A landscape with many valleys, sampled at points; each row gives a point and its height.
From any point a ball rolls to the lowest of the 6 points nearest to it. It stops when none of these is lower. Distance is the straight distance between rows; heights are no part of it.
Reb: [-21 -16  46  12  17  10   4  31  22  18 -18  18  36   4  -7  -6  30   5
  -5 -14 -15  25  25 -42  13]  h=4.43
zerum: [-24  14  66 -14   5  -6  14  31   0   8 -13  12  60   3   2 -19  29 -22
 -30 -20 -24  22  18 -48  20]  h=4.30
Gani: [ 38  10   3   2  32  36   9  10   1  10  16   3 -26 -23  59  -1  12 -33
  53 -27 -11   3 -31  49   6]  h=1.98
viso: [ -4 -32  26  22  10 -13  47   9  24  44 -16   3 -10  -5 -20  -4  13  45
  10  -6 -11  33  27 -35  -5]  h=3.50
zagi: [ -2 -26  16  -6   4 -20  27   8  24  17   0  -4 -17 -10  -7   3   0  41
  -6   8  10  13  33 -35   0]  h=4.83
Mitoz: [ 11  30 -68  13 -14 -23  -6  -5 -27  22  20 -28 -36   5  -9  13 -43  45
 -15  26  37   6   9   9  -7]  h=5.97
luvi: [  6  31 -31  16   9  -5  15 -14  17  44  35  11 -28 -16  19  19 -17  24
  11  -1  20 -25  -5  11  -4]  h=2.17
rak: [ 18  39 -23  -1  17  14   2 -14  18  13  32   9 -24   1  28  -1 -14   2
  17   3   3 -29 -17  44 -16]  h=2.57
sotov: [  0 -46  43  41  29  24  -1  19 -23  10 -35  10  57 -14   4 -16  40  -6
  27 -37 -25  36  17 -34  32]  h=4.42
Ziro: [  8  -1  -8 -13 -16  -3  -8 -29  -2 -27   0  -2  -7  -1  -2  -4 -14  -5
  -6   1  -9 -35 -26  31 -22]  h=4.36
visu: [-13  18  23 -17   5 -21  10  40  12  -8  -4   7  27  10 -11  -5  -2  12
 -11  -2   1  27  35 -57  19]  h=4.27
tamem: [ 26  37 -28  -6  42  30   3  -1  36   5  33  10 -46  20  24  -1  -8  -7
  29  20   9 -18 -19  63 -14]  h=4.33
Ruk: [-23 -16  63 -10   3  16 -19   2 -20 -11 -15  -2  73   5  14 -23  34 -44
 -20  -6 -25   2  16 -14  30]  h=2.82
Riri: [ -4 -16   9 -19  -2 -25   4   4  10  -8   0 -13  -6   6 -15   4 -18  29
 -10  18   9  17  28 -33   9]  h=7.58
Gopiv: [ 14  30 -22   1  -2  -3  -3 -22   6   5  23   5 -17  -8  12  -4 -22   8
   1  -2   2 -32 -24  37 -13]  h=2.91
memal: [ 13  23 -11   2   5  15   5 -25  14  17  27   8 -20 -14  34   6  -5   5
   8  -7  -2 -29 -18  32 -11]  h=1.76
lata: [ 10  46 -82   3 -16 -14 -25  -4 -21  -4   3 -22 -42   0 -19  22 -31   5
 -21  20  54  -2 -20  38 -16]  h=5.29
vuri: [-31 -14  53 -19  -8   4 -18   1 -14 -29 -19  -9  79   8  -6 -37  20 -56
 -30   4 -28  -6   3   0  18]  h=2.73
buviz: [ -4 -54  37  35  21  32  -7  11 -19  13 -30  11  31 -10   1  -2  40   3
  28 -31 -21  28  16 -21  23]  h=4.00
famo: [-28  -9   2 -16 -17 -23 -26  23   5 -36 -15 -18  22  19 -32 -13 -15 -19
  -9  17  10  16  19 -20  11]  h=5.68
tekel: [-19 -36  66   4  12  20 -15   9 -23   4 -26  -6  65  -9  22 -18  47 -42
 -11 -25 -24  21  16 -29  33]  h=3.02
dubo: [-10 -44  54  -3  11  26 -27   7 -32  -9 -23  -1  68  -9  24 -17  42 -49
  -3 -16 -26   4  19 -15  32]  h=2.60
mot: [  6 -44  45  46  35  28   5  18 -21  24 -30  14  50  -8   0 -19  23  13
  41 -35 -32  49  19 -37  33]  h=5.49
Rupi: [ -1  12 -57   1 -30 -29  -8   3 -23   6 -10 -58 -35   2 -24  10 -35  28
 -42  25  31  26  12  11 -22]  h=5.54
dite: [-18 -31  36   3  13  10  -8  14  17   7 -11  14  21   6  -6   1  19   4
  -9  -1 -16   4  26 -33  10]  h=3.54
lemut: [-11 -24 -25 -14 -25 -26 -19  -6  -6 -38 -23 -27 -13   8 -32   5 -22  -5
 -17  20  23   2  -4   0  -7]  h=5.30
naf: [-16 -26  -5 -16 -10 -21 -17   0   2 -34 -12 -17   1  11 -28  -3 -21   5
  -4  16   6  -5  13 -17   4]  h=4.72
kor: [  7 -19  -2 -13 -12 -30   1 -12  -2  -5   2 -16 -17  -7 -12   1 -27  30
 -12  10   9  -8  17 -16  -2]  h=7.16
rul: [-16  41  42 -22  -8 -26  26  45   2  -7  -4  13  47  11  -1  -8  11  -1
 -25 -15  -9  26  19 -63  25]  h=4.47
godon: [ -3 -55  42  23  16  28 -14   9 -26   1 -27  12  44 -15  12  -3  47 -24
  25 -29 -21  18  18 -20  28]  h=2.87
Zezis: [-12 -35  29   5   7  -4  13   9  22  18  -6  10   0  -2 -11   9  16  23
  -5  -2 -10   8  25 -31  -1]  h=2.15
liveg: [ 28  57 -77 -15   1  -2 -18   7  13 -36  10  -2 -47   2  -9   9  -5 -39
 -10  22  50 -17 -38  63  -8]  h=5.18
muku: [  5  -4 -20  44  -7 -13  46  -9  10  71  18   5 -25 -25   3   3   0  45
  12 -10  11  -3   6  -8  -3]  h=1.20
dova: [ 21  19 -31 -17 -24 -12 -11 -20   0 -37  -1   0 -10  -3  -8  -9 -11 -31
 -11   7   2 -30 -43  53 -23]  h=4.32
baz: [-15  -4   3 -17  -6 -25 -13  20   9 -23  -9 -21   4  18 -26  -6 -22  14
 -10  19   8  23  25 -31   8]  h=6.28
Sof: [ 15  43 -27   7  35  28   6  -7  34  24  36  18 -40   4  29  10  -8   3
  35  12  18 -21 -14  46 -14]  h=3.70
fuz: [-23  -4  43 -12   8  -8 -10  27  14  -3  -7   9  36  14 -13 -11   9  -6
 -16  -1  -9   6  30 -39  24]  h=1.88
sis: [-22  19  51 -19  -8 -22  -3  25   4 -19  -7   0  62   9 -12 -26   7 -22
 -30  -1 -17  12  13 -36  23]  h=6.43
Pum: [ 11  -9 -27 -20 -33 -14 -16 -23  -1 -47 -15   1  -8  -2 -20   1  -1 -41
 -12   9   1 -30 -35  37 -26]  h=3.89
radof: [-27  28  77 -31 -17 -25  29  13 -19 -21 -21  22  61   3   1 -23  26 -23
 -44 -18 -39  20   5 -57  15]  h=5.56
gepub: [ -1 -28  14   2  -7   6   4 -28   7  11  10   9 -14 -14  10  14   4  20
  -2  -8  -9 -21  -2   0 -10]  h=2.35
Duku: [ 47   7 -20  -4  51  45   1  13  32 -11  28  -1 -73  36  17 -19  -5  -5
  25  34  12 -12 -25  69 -21]  h=7.40
kule: [ 13 -38  22  -9  -5  33 -11 -23 -27 -17   0  23  -4  -8  31  18  25 -28
  38 -17 -30 -11 -13   9   0]  h=1.92
Fesar: [ 11  -9 -10  11  -5 -16  20 -16   6  31  16  -3 -21 -23   7  11 -14  46
  -5  -2  13 -16  16  -8  -3]  h=2.51
Tifon: [ 29  42 -42  -4  45   0  23 -27  48  20  37  -3 -73  18  10   8 -24  19
  41  36  38 -19 -15  32  -7]  h=5.61
sar: [-19 -27  30 -14   3  -3 -11   9  16 -11  -1   5  21  12 -15  -6   0   2
  -9   3  -9  -4  31 -23   7]  h=3.84
gif: [-20   0  55   2  15   1  11  31  14  17 -17  14  51   6  -4  -9  31  -8
 -19 -18 -18  24  21 -44  19]  h=4.14
Notus: [ 19  36 -36  12  41   3  19 -18  45  36  36  11 -63   8  15  13 -18  17
  45  22  33 -17 -13  26  -8]  h=4.77
Vid: [-19 -37  28  -6  -6  23 -33  -3 -11 -20  -6   7  34  19  -3  -5  12 -23
  -4   6 -25 -20  14   1   4]  h=2.26
Seba: [ 12  25 -66   3 -24 -24 -15  -7 -20  -2   7 -24 -30  -8 -12  11 -39  14
 -16  11  39 -10 -12  21 -14]  h=5.09
zozuf: [-21  13  29 -17  -2 -20  -4  29  14 -18  -1   1  40  16 -17 -16  -3  -7
 -22   3  -6  11  25 -40  25]  h=4.12
til: [ 16  54 -73  -3  -3 -14 -13  -7  -4 -18  12  -2 -34   2 -13   7 -29  -9
   1  13  39 -14 -31  46 -11]  h=5.66
noz: [-15 -48  42   9  10  31 -25   8 -21   2 -17   9  37  -1  13   0  38 -24
   8 -21 -18   5  19 -12  18]  h=2.22
Fod: [-22   7 -29 -10 -24 -22  -5  16   0 -20 -16 -53 -27  17 -34  11 -23   7
 -40  33  20  52  23  -9 -19]  h=5.55
ker: [  3 -45  25  46   6  21  25 -21  -9  31 -14   8  -4 -25   8   8  18  31
  30 -21 -27  26  -3 -10  -4]  h=2.44
rok: [ 24 -16  17 -11  -6  27  -1 -24 -23  -8   3  12 -15 -21  44  16  20 -30
  37 -22 -26  -1 -26  23   1]  h=1.85
Komeg: [ 10  -2 -32  -4 -17 -26  -9 -18  -9 -12  -2 -23 -18  -3 -13  -1 -37  21
 -18  10  18 -14  -6  10  -9]  h=5.21
pigu: [  3  13 -12  33   9  14  24 -20  10  51  22  13 -17 -23  30  17   2  17
  21 -18   3 -10 -23  16 -10]  h=1.17
toled: [-16  25 -69   2 -28 -14 -10   8 -14  10  -7 -65 -46   6 -32  23 -26  18
 -60  30  38  18  15  15 -34]  h=5.53
Vakud: [-30  -5  36 -14  -4 -10 -22  12  -1 -25 -13  -8  67  11 -18 -35   8 -40
 -27   6 -20  -4   8 -10  23]  h=3.38
Ruda: [ 26  56 -55  -4  33  -1  10 -18  41   1  31  -2 -64  23  -1   5 -31  12
  36  33  37 -16 -15  43  -6]  h=5.73
pudiz: [ 30  38 -34  -3  33  29  -5  10  27 -21  25   2 -33  29   7 -23 -11 -29
  14  22   5 -22 -33  77 -14]  h=6.23
masad: [ 10  25 -42  12   0 -17  17 -12   0  40  36   4 -34  -9   9  14 -32  40
   3   4  32 -18   5  -5   2]  h=3.66
faber: [-16 -38  39 -14  -4  25 -37   5 -28 -19 -12  -4  70  12   9 -24  23 -49
 -10   0 -24 -12  15   6  15]  h=2.55
kudad: [  7 -51  21  33   8  32   6 -15 -27   5 -16  17   6 -27   9  10  26  -2
  53 -36 -28  16  -9 -14  17]  h=2.83
vis: [ 14   6  -1 -14 -20  10 -15 -32  -7 -22   4   3  -4   1  10  -7  -5 -18
   0   2 -23 -31 -36  48 -23]  h=3.77
lamo: [-20  11  61   8  12   0  31  34   5  24 -28  22  57  -4   8 -15  44  -8
 -16 -34 -28  40   8 -52  10]  h=4.84
Zeku: [-18 -34  37  18  18  11  13  13  18  28 -20  14  14   1 -16   5  31  18
   4 -12 -14  27  19 -34   5]  h=4.11
ziguz: [ 26  51 -48  -6   5   1  -8   5  23 -27  18   2 -24   6  -5 -23 -14 -34
   2  12  16 -26 -42  72 -17]  h=5.58
vora: [ 21  -3  11   5   1  28  10 -19 -13   7  12   6 -17 -29  51  12  17 -13
  31 -25 -19  -5 -29  33  -7]  h=1.77
dilid: [-24  24  52  -4   6  -9  30  42  14  16 -13  20  50  -1  -1  -8  25  -4
 -15 -23 -11  28  17 -59  14]  h=4.65
Duner: [-13 -53  34  29  17  26  -1   7 -10  20 -20  14  21  -5   3   6  32   7
  21 -22 -19  27  13 -22  11]  h=3.68
mok: [  4  18 -34  30   5 -12  27  -8  17  60  36  14 -30 -14  14  16 -10  34
  12  -6  25 -18  -1  -5  -2]  h=1.43
Fek: [  8 -56  29  17   4  38 -11   0 -36  -8 -19  22  17 -21  18  11  35 -29
  44 -36 -25   1   3 -13  18]  h=2.19
zunad: [-13 -48  27   9   3  24  -1 -12  -4  12 -11   7  -2  -9   6  14  29   8
  11 -14 -21   3  11  -8  -2]  h=2.52
mimu: [ 11  17 -32   6  -5 -13   4 -17   1  15  27  -2 -20 -12  13   5 -29  31
  -3   7  15 -29  -2  13  -1]  h=4.13
Zisom: [-20  38  50 -18 -11 -23  66  37 -13   0 -28  24  53  -4   9  -8  40   4
 -25 -41 -23  28   6 -78   0]  h=5.67
basal: [-17  28  37  -2   7 -17  43  50  14  21 -22  20  47   3  -2  -6  29  10
  -9 -22  -8  36  18 -67  11]  h=5.05
zon: [  9  38 -48  22  14 -19  27 -14  22  58  44  13 -63   1  10  25 -21  35
  34  16  37 -11   2   1   5]  h=2.90
kipe: [-18   3  22 -15   2 -20  -1  32  12 -15   0  -1  15  21 -20  -6 -11   9
  -9  11   4  18  34 -47  16]  h=5.06
vebe: [  0   4 -54 -22 -36 -24 -23 -12 -20 -30 -23 -34 -32  -6 -11  20 -15 -20
 -39  16  42  -9 -23  27 -17]  h=5.11
Zag: [-14 -15  55  29  24  18  16  30  -1  30 -33  14  54   0  -3 -11  39   3
   8 -28 -26  48  17 -39  18]  h=4.58
nar: [ 26  36 -17  -5  17  24  -5  -4  13  -4  33   5 -16  10  29 -11  -7 -13
  18   5  -7 -21 -30  61 -16]  h=3.85
giku: [ 21  42 -49   0  -6 -13  -9 -14   6  -8  22   1 -21  -4  -3  -1 -34   3
   2  10  22 -31 -26  38  -7]  h=5.45
lugi: [ 30  31 -15   1  41  39   3   8  26  14  36   8 -34   7  45   2   4 -11
  36   3   2 -12 -18  58 -10]  h=2.61
lumo: [-24 -29  -1 -16 -16 -13 -29  -4   3 -35 -14  -6  12  17 -35 -10 -13 -16
 -10  13   2 -18   2  -1  -1]  h=3.52
suved: [ 33  33 -25  -5  44  32  -8  12  32 -10  27   6 -46  30  18 -20  -8 -17
  25  26   9 -17 -22  72 -14]  h=5.79
tanu: [-21 -37  16 -10  -8   9 -30 -12  -2 -20  -9   8  23  19 -15  -9  -1 -11
  -5   8 -17 -24   9  -6  -3]  h=2.56
duvod: [-17   7  37 -12  11 -13  14  40  21   5 -11  19  25  11 -11   0  12  13
  -8  -4  -2  21  36 -57  14]  h=3.59
zudu: [-15 -39  15 -13 -14  24 -42  -7 -25 -34 -12   8  40  25  -5 -11   9 -44
   5   9 -27 -23   0  17  -1]  h=2.27
dagez: [  4 -60  42  12   9  30 -16   6 -42  -6 -23   2  57 -24  21 -10  44 -45
  24 -37 -21  -2  16 -19  37]  h=3.60
suz: [ 15  39 -31   3   4  -5   1 -16  11  14  34   6 -21  -8   9   4 -29  19
   9   1  18 -35 -11  26  -7]  h=3.91
vepa: [-17  37  47 -30 -25 -34  43  26 -28 -24 -15  20  57   3   5 -11  16   3
 -38 -23 -18  21  10 -80  13]  h=5.35
ref: [-20   0  44  16  25   7  34  43  18  39 -27  20  44   3 -16  -9  34  16
   6 -24 -16  40  20 -54   6]  h=4.15
Lito: [-23 -13  39   8  17   2  15  32  21  24 -21  17  25   5 -16   3  21  13
  -1 -10  -5  26  31 -48  14]  h=4.49
pazed: [ 11  17 -50  -5 -31 -29 -14 -16 -14 -17  -6 -23 -24 -11 -14   6 -35   4
 -17   5  31 -16 -23  24 -13]  h=4.88
vit: [-28  -4  74 -16   5   1  -5   6 -13  -8 -17   0  74   0  15 -21  33 -38
 -35 -11 -33  18  12 -31  24]  h=3.23
dumoz: [ 23   1  10 -13  -8  24  -4 -27 -12 -13  12   6 -12  -9  37   3   3 -18
  16  -8 -29 -19 -30  41 -18]  h=2.23
Zizug: [-11 -33  38  35  27  14  21  21  11  43 -24  21  24  -1 -17  -8  23  32
  23 -15 -26  43  19 -42   4]  h=4.85
gamo: [  6 -38  18  12  -4  33   0 -26 -22   2  -5  15  -8 -24  31  23  23 -10
  29 -24 -25   0 -15   4   0]  h=1.97
vuv: [ 24  51 -38  -4  25  12  -2  -5  27  -3  30  11 -33  13   9  -5 -20  -4
  21  17  13 -26 -24  51 -13]  h=5.14
sus: [-17  30  58 -25  -9 -23  33  32 -11  -5 -12  16  55   1   5 -13  27 -10
 -34 -20 -25  22  12 -66  16]  h=5.07
Ful: [  3 -18  -2  27  -4  -8  41 -14  13  53   9   7 -21 -30   0   7   3  45
  -2 -11   8  -6   6  -9  -7]  h=1.19
sipa: [ 14 -14  -8  -6  -8 -32  19   5   1  17   9 -27 -26  -8  -1   4 -21  43
 -14  14  18  11  32 -30   3]  h=5.50
pav: [  3 -34  10  41   4   4  38 -23   6  44  -1   5 -10 -27   4   6  15  38
  12 -18 -12  12  -2  -7 -12]  h=1.18
Vivop: [  6  -3 -44 -20 -34 -29 -13 -14 -17 -37 -20 -25 -19  -5 -19  11 -21 -14
 -23  10  25 -18 -24  23 -15]  h=5.04
Sude: [-17 -38  29   0   9   6  -3   0  15  11  -6  14   2   2  -9   7  13  15
  -7  -1  -6   2  24 -26   4]  h=3.48
puz: [  9   0 -34  -6 -13 -29   0   0 -14  10  10 -38 -26  -2  -4   0 -37  45
 -22  19  23  14  19 -11  -2]  h=6.21
gom: [ -2 -19  20 -11   2 -23  20  19  23   6  -2  -5 -10   5 -13   9  -5  34
  -4   9   8  27  41 -53   9]  h=5.90
padi: [ 10  -7 -15  -6 -13 -18   1 -24   4   6  13  -4 -18 -10   8   1 -25  28
 -11   3   4 -28  -3   3  -7]  h=4.66
tefo: [  2 -18   3 -15 -24   8 -24 -33 -12 -34  -5  11   2  11 -11  -1  -6 -22
  -1   8 -24 -27 -24  27 -19]  h=3.16
ged: [ -7 -36  24  -5  -8  30 -29 -19 -22 -18  -4  12  17  15  10   4  15 -21
  13  -1 -29 -18   3   3  -3]  h=2.08
gumo: [ 35  32 -46  -3  35  20  -1  17  42 -37  18  -4 -59  23 -17 -23 -16 -34
  11  32  21 -18 -34  77 -16]  h=7.36
tuke: [  3 -19   5  18  -4  -1  21 -20   3  36   7   4 -16 -25  11  15  -1  30
  -4 -13  -4 -14  -1   0 -11]  h=1.42
Teze: [-12 -31   0 -14 -21  10 -33 -14 -11 -35 -17   8  24  15 -22 -10   4 -37
   2  11 -13 -27 -15  22 -21]  h=2.62
bupu: [ -4 -36  20  14   2  -6  27  -5  19  35 -10   8 -19 -16  -7   7  11  40
  -1 -10  -6  12  19 -24  -2]  h=2.63
dufor: [ 11 -39  20  26   4  28  13 -25 -21   1 -11  11 -13 -33  24  15  21  -9
  48 -33 -25   9 -19   2   9]  h=2.14
kago: [-11 -30   9 -17  -6  -3 -18 -16   5 -18  -1   0   6   7 -14   1 -11  11
  -6   6 -10 -21  14  -8  -9]  h=3.81
nitu: [ 27  38 -51 -23 -20 -19 -18  -3   0 -42  -4  -4 -31  -9 -11  12  -2 -45
 -26  14  38 -31 -44  58 -16]  h=4.79
nurem: [ 22  53 -61  -3  21  -6  -2  -7  25  -6  27   3 -51  15  -1   1 -37   8
  27  29  31 -18 -22  45  -7]  h=5.84
lok: [-21  23  40 -15   2 -20   9  33   8  -3  -6  10  48  10  -2 -13  13  -1
 -19 -11  -9  17  26 -53  23]  h=3.69
nadap: [ 22  19  -7  16  21  31  13  -9   7  25  24   4 -19 -17  53  13  13  -8
  28 -21  -2  -2 -30  41  -6]  h=1.65
sir: [ 18  31 -51 -11 -22 -18 -11 -16  -1 -26  -1  -7 -19  -9 -13   0 -15 -20
 -18   8  24 -28 -38  45 -17]  h=4.63
Gaz: [-23  24  32 -21 -11 -29  -4  33   1 -26  -4  -3  53  15 -17 -27   1 -22
 -26   1  -9  19  18 -43  28]  h=6.36
Tana: [ 10  25 -17  17  19  16  15 -18  17  39  34  15 -22 -16  32  16  -4   8
  20 -10   7 -17 -15  31 -12]  h=1.41
letif: [-25 -28  17  -7  -6   5 -37   6  -5 -27 -15  -1  44  22 -25 -22   2 -28
  -9  10 -15 -20   7  -3   4]  h=2.67
seri: [ 16  29 -52   6 -10 -20  -3 -16  -8   9  26  -9 -27  -5   1   3 -39  29
  -4  11  27 -21  -3  13  -1]  h=5.60
Vibef: [ -4  32 -79  -3 -29  -7 -26  -1 -28   7  -7 -44 -54   3 -20  37 -22  -3
 -55  23  48   1  -7  32 -30]  h=5.37
bip: [-11  23 -75  12 -21 -20  -4   2 -22  18   3 -57 -38  11 -30  19 -35  26
 -51  30  34  22  16  20 -33]  h=5.59
Diz: [  5   3 -44   1 -19 -31 -10 -12 -19  -5   2 -38 -21  -8 -13  -2 -38  31
 -20  15  28   3   2   4  -7]  h=5.43
defid: [ 13  46 -81 -11 -25 -10 -29   1 -18 -13   0 -22 -44   2 -10  32 -15 -13
 -32  19  53  -7 -24  41 -14]  h=5.36
vul: [ 22  48 -37   2  38  10   7 -10  37  14  37   6 -45  17  14   3 -15   8
  32  23  19 -22 -19  48 -10]  h=2.02
Potag: [ -7   2  58  33  30  14  34  38   0  43 -34  15  60   8  -8 -20  23  26
  17 -31 -33  59  16 -51   7]  h=0.98
Kad: [-33 -15  22 -13  -3 -12 -24  15   9 -24 -11  -3  45  22 -25 -26  -2 -22
 -16  15  -8  -4  22 -19  18]  h=3.99
fami: [ 10   1   0  19   1  11  16 -24  10  36  24  10 -21 -24  24  13   5  17
   7 -12  -2 -20 -12  17 -13]  h=1.38
teso: [  4 -30  16  25  -6  22  17 -26  -4  26  -3   8 -16 -27  20  17  22  14
  17 -22 -19   3 -16   0  -9]  h=1.59
bine: [-18 -45  35  -9   6  32 -37  -1 -30 -11  -9   9  46   4  15  -7  31 -36
   5 -10 -20 -12  20  -4  15]  h=2.42
zomil: [ -8  -4 -33 -10 -19 -28  -6   7  -8 -14 -13 -52 -24  11 -24   6 -36  29
 -29  29  21  38  14  -8 -16]  h=5.38
kovi: [  0 -12   5  33  -2  17  23 -23   2  41   7   7 -14 -35  26  14   8  21
  18 -27 -11   2 -17  12 -11]  h=1.12
begip: [ 23  47 -45  -8  -1  -1  -5 -10  13 -19  17   3 -25  -3  -1  -8 -19 -16
   1   8  17 -30 -34  57 -12]  h=5.57
tofim: [-10  19  22 -20   4 -22  20  44  15   3  -2   6  16  16 -11   3   1  17
  -1   1   5  36  37 -65  20]  h=4.24
Kos: [  1 -20  -3  41  -3   7  39 -17   4  55   7   5 -17 -35  16   9   5  38
  13 -17  -2   0  -4   1 -11]  h=0.74
tazuz: [ 18 -57  24  22   3  35   5 -15 -34  -6 -13  23   7 -29  20   7  26 -28
  66 -41 -28   5  -7 -14  17]  h=2.16
Guzo: [ -9  -9  -5 -18 -11 -26  -2  13   2 -19  -4 -32 -15  15 -21  -5 -28  30
  -8  27  13  34  28 -28   4]  h=6.17
potu: [ 24  54 -67 -12  -1  -7 -13   6  13 -31   9   3 -34   0 -13  -1  -7 -41
  -8  15  35 -22 -41  64 -11]  h=5.03
betak: [  0   5 -56 -13 -36 -28 -20  -8 -22 -24 -21 -38 -30  -3 -18  21 -20  -6
 -39  16  40   4 -14  25 -18]  h=5.08
dif: [-16 -40  24  -1   3  23 -22 -10  -3  -7  -4  15  12   8   5   9  20  -5
   3  -4 -19 -13  15  -8   2]  h=2.18
lem: [ 23  53 -59  -1  18   2  -5   0  21 -26  19  -1 -41  19  -9  -8 -22 -15
  16  21  27 -19 -36  62  -8]  h=6.22
Kegev: [ 10  24 -52  18  -4 -21  17  -7  -3  49  44   2 -47  -4   8  17 -25  46
   8   9  37 -13  16 -10   7]  h=3.82
mepun: [  2  48 -86  17 -16 -15  -9  -7 -25  29  25 -28 -54  19 -23  27 -48  38
 -14  29  43  13   3  21 -16]  h=5.99
fisa: [ 20   5 -12 -18 -23   0 -14 -26  -4 -34  -3   4  -8  -2  -3  -7  -7 -31
   1   4 -20 -32 -42  52 -28]  h=4.67
mar: [-26 -10  58  -5   9   8  -3  23   5   5  -9   6  52   4   4 -14  31 -13
 -22 -10 -21  10  24 -33  22]  h=3.47
mib: [  8 -58  30  43  18  32  11 -13 -28  16 -22  18  15 -20   4   0  20  11
  51 -31 -33  29   4 -24  18]  h=4.08
nof: [ 25 -35  23   4  -1  34   8 -20 -24  -9 -10  19 -10 -32  33  12  24 -36
  56 -40 -31   5 -24   4   6]  h=1.95
fulo: [-17  43   9 -23 -16 -21   7  45  -8 -23   0  -5  31  25 -11  -4  -5  11
 -16   8  -1  44  30 -53  17]  h=4.78
sev: [ -7 -50  34  37  13  20  25  -6   2  31 -19  14   0 -14 -11   4  26  30
  22 -14 -22  30  12 -27  -1]  h=3.79
biti: [  3 -48  32   2  -3  33 -23  -9 -32 -10  -5  20  14  -4  22  15  31 -21
  25 -15 -26  -9   2  -5   6]  h=1.99
pivol: [ 10 -58  40  50  27  28   2   8 -27  12 -28  10  41 -16  -4 -14  25  10
  49 -39 -33  35  14 -35  36]  h=5.25
rugo: [ -8 -11 -39 -15 -28 -25 -21  -6 -11 -29 -20 -43 -23   2 -25   3 -23   0
 -28  19  29  11  -4   6 -10]  h=5.17
laf: [ 10  43 -52   4  17 -13   7 -19   9  32  45  11 -58   0   7  18 -33  29
  26  18  41 -16  -7  14   3]  h=4.69
kas: [ 25  39 -24  -8  -1   8  -7 -10  10 -20  16  -1 -13   4   8 -19  -7 -35
   1   4  -7 -24 -45  68 -22]  h=5.23
gizoz: [ -3 -21  -8 -15 -22  -6 -23 -22  -7 -35 -10   0  -1   8 -20  -2 -16 -15
   1  12  -6 -25 -19  16 -15]  h=3.40
bom: [-29  14  16 -12 -14 -30 -17  35   3 -32 -11 -10  38  21 -29 -21  -9 -20
 -20  13   7  22  16 -31  23]  h=6.44
Dema: [ -7 -33  22  -5  -3   4  -2 -19   5   2   2   7 -12  -6   2   7   0  18
  -5   0 -12 -17  11 -11  -7]  h=3.21
nav: [ 11  47 -71  18   2 -17   6 -18 -13  37  40 -10 -70  22  -6  28 -45  43
  18  31  39   8   1   7   0]  h=6.15
sef: [  0 -17   0 -10 -13 -13  -9 -23   5 -18   0  -4 -10  -4  -5  -2 -19  14
  -6   6  -6 -27  -7   5  -8]  h=4.91
Pozib: [-22 -23  42  -9   6  11 -26  13  -8 -16  -9  -1  61  13   1 -23  16 -35
 -20   0 -24 -10  16 -13  17]  h=2.85
boso: [-22 -19  57  10  16  13   2  23  -2  15 -24   7  60  -4   9 -12  39 -19
 -12 -24 -23  23  18 -31  20]  h=3.75
tiros: [  4 -23  18   3  -5  21   2 -31 -10   7   7  10 -11 -18  28  19  17   6
   9  -8 -20 -12  -9   8  -7]  h=1.96
kageb: [-14 -34 -14 -23 -28 -13 -27  -9  -2 -50 -25  -2  12  10 -34  -3  -6 -43
 -10  15   8 -26 -16  13 -16]  h=3.22
gabup: [-20  27  -2 -19 -13 -24  -1  37   0 -24  -4 -24   4  26 -22   1 -22  15
 -13  23   8  54  32 -45   7]  h=5.15
Kefi: [-10 -36  21  -1  -3  -3   4  -6  14   7   0   3  -9  -7  -4   8   1  23
  -7   2  -8  -8  18 -24   0]  h=4.39
bavu: [-15  56  18 -24 -37 -30  20  39 -32 -30  -9   0  51  18  -3 -11   5  10
 -29  -7 -13  39  15 -66  11]  h=5.16
lifib: [ 18  19 -38  -4 -15 -17  -5 -21   1 -11   9  -7 -14  -8  -8   0 -26  10
  -9   0   5 -35 -26  26 -13]  h=4.21
peguf: [ 34  24 -29  -1  52  28  16 -12  49  17  36  -2 -74  30  22  -2  -5   8
  42  36  23 -15  -9  50 -18]  h=6.16
leluf: [  0 -25  15 -17 -15  15 -23 -31 -13 -23   0  13   3  11   3   4   4 -14
   5   7 -29 -28 -12  20 -18]  h=2.49
gudo: [ 12   6 -15 -10 -14 -10   0 -30   1  -8  10  -4  -9 -11   1   4 -25  16
 -10   3   1 -37 -17  23 -13]  h=4.44
kob: [ 15  35 -73 -21 -28 -18 -25  -8 -18 -22  -8 -26 -38  -6  -5  31 -13 -22
 -39  16  54 -14 -25  42 -17]  h=5.10
Geg: [-22  -4 -10 -15 -18 -23 -14  24   4 -33 -16 -28   0  17 -31   0 -22  -3
 -15  25  15  40  21 -23   7]  h=5.76
dobu: [-28  13  69 -28 -17 -16   5   6  -6 -21 -13   3  71   7  -9 -31  20 -35
 -44  -3 -32  13   4 -32  25]  h=4.18
sosi: [ 20  23 -17  -9 -11   4  -3 -28   4 -10  16   3 -11  -8  13  -4 -15  -4
   2   1  -9 -36 -31  46 -18]  h=3.25

Call two points neighbours if one is among the 6 nearest of the other. Go from one point of each pair to the other, from neighbour to neighbour, staying as low as possible. Name the highest point that can't be avoided.
Zezis, Kos | bupu
vul, fuz | Sof
Zezis, fuz | mar

For each start below, name the point where the ball stops.
nof | Kos
Diz | Kos
kudad | Kos
